Each scene shows the same named points in several views. A view is turned or mirrored, and shifted as a whole, has a little noise and may leave points out.
In the rows, 128 means zero.

Scene 1
View 1
sol: [172 123 103 110 229 171 135 186 221 134 190 107 145  81 154  48 126 104
 138]
banab: [116 122 137 130 139 140 150 130 156 139 156 125 110 106 149 141 143  95
 135]
likos: [ 91 154 145  98 139 149 155 131 144 129 161 127 126 123 117 155 169 109
 138]
zipuf: [ 58 127 136 103 136 169 159 140 126 134 164 120 119 114 115 178 171 107
 141]
lavi: [ 52 127 134  88 155 193 158 161 132 137 173 107 129 115 103 168 173 113
 144]
Tuf: [ 34 144 138  60 164 199 164 168 122 126 175 107 148 125  81 170 194 127
 148]
fuma: [ 48 186 172  80  85 135 164 114 105 119 148 145 133 151  79 203 203 110
 142]
Mur: [119  90 128 165 129 133 152 116 149 151 152 126  81  87 183 159 121  81
 124]
dibat: [120 103 124 141 149 153 148 134 163 147 164 115 102  94 161 131 129  90
 128]
mezu: [119 144 131  86 187 171 149 168 174 131 177 112 146 104 119 106 155 108
 137]
lufup: [115 166 141  82 164 155 153 154 170 126 171 121 150 121 109 114 170 108
 143]
gog: [ 84 135 128  77 189 197 153 177 157 133 185 103 139 106 106 124 170 116
 144]
Zafa: [126 149 136 102 163 149 146 148 173 128 167 124 136 110 128 115 158 104
 137]
View 2
Zafa: [ 94 163 139 150 164 108 151 129 120 108 110 137 152 113  85 128 150 153
 129]
gog: [109 170 161 145 133 127 158 121 121 126 120 102 134  95 117 157 133 168
 148]
likos: [102 171 140 148 132 109 145 131 126 122 126 120 148 107  79 170 163 148
 148]
lavi: [113 147 140 131 103 133 148 131 132 136 141 102 137 101 115 172 155 124
 166]
lufup: [102 177 138 163 157 104 148 130 118 107 109 129 152 112  78 155 155 163
 132]
Tuf: [119 161 154 140  85 129 145 130 134 145 141  85 135  94 114 210 159 145
 170]
mezu: [100 174 154 153 160 116 154 125 113 107 109 114 141  98 107 130 134 171
 133]
dibat: [ 93 128 123 119 165 116 154 128 119 115 119 150 152 106 109  70 141 104
 143]
banab: [ 99 137 120 128 155 110 142 127 124 111 118 155 159 116  82  97 158 109
 142]
zipuf: [112 134 123 121 107 128 134 135 136 136 145 117 149 116  98 158 168 102
 167]
View 3
lufup: [146  45 172  76 109 128  91 100  64 125 164 123 138 116 121 121 138  97
 113]
mezu: [170  63 171  68 100 123 117 119  55 114 170 126 151 104 128 136 139  98
 108]
Mur: [158  86 142 130 117  81 137 176 105 138 136 140 141 115 135 150 118 125
 143]
sol: [182  59 154  24 104 120 134 144  66 122 208 155 219  75 120 155 150  61
  63]
Zafa: [150  51 163  80 111 118 105 120  76 128 164 132 151 119 125 136 137  99
 117]
fuma: [114  51 181 151 113 128  58  83  86 127 103  90  52 159 134 100 126 159
 183]
banab: [143  64 145 118 119  98 118 152  97 138 147 139 147 125 130 146 119 117
 136]
dibat: [173 100 141 123 113  83 156 174  95 129 139 134 138 106 135 157 123 126
 140]
likos: [138  53 168 113 110 116  98 114  86 125 132 117 109 125 131 122 129 125
 143]
Tuf: [189  94 194  98  89 132 105  77  51 100 126  90  69 108 135 113 140 141
 138]
gog: [186  85 183  71  95 126 120 102  45 103 152 114 125  94 128 124 139 112
 112]
zipuf: [166  98 175 145 102 102 114 120  80 122 108  95  64 124 143 124 122 159
 169]
lavi: [179  95 179 110  96 115 119 105  63 108 125 103  89 105 136 127 133 137
 140]
View 4
banab: [130 125 117 126 133 133 153 118 148 131 108 135 119  99 125 135 135 113
 118]
zipuf: [126 103 150  91 105 102 142 118 116 117 142 114 132  72 146 159 157 142
 127]
likos: [126 131 143 103 110 122 144 124 143 126 152 138 124  87 156 147 130 142
 132]
fuma: [ 92  88 141  88 112 125 144 149 131 125 149 183 146  62 173 158 115 180
 179]
Tuf: [132 137 183  68  78  80 139 107 110 102 196  95 130  61 178 159 151 156
 117]
Mur: [129 108 116 126 133 126 155 112 133 135  91 115 112  98 108 143 159 109
 119]
sol: [181 232 131 151 124 128 156  78 181 130 137  93  92 143 123  98 125  64
  37]
mezu: [151 183 149 119 109 114 153  93 156 125 158 108 111 109 150 122 131 109
  80]
lavi: [127 128 165  86  94  91 144 105 118 110 164  99 122  70 150 150 154 145
 114]
lufup: [140 178 148 111 110 116 147 110 158 122 164 133 122 103 166 125 113 128
 100]
dibat: [140 126 120 132 133 125 158 103 137 135  94 111 108 109 109 134 149  96
 105]

Which points are out of place in each view (at most two, in the order of its rows)? Write none if all are in place.
view 1: Mur
view 2: likos
view 3: dibat, zipuf
view 4: fuma
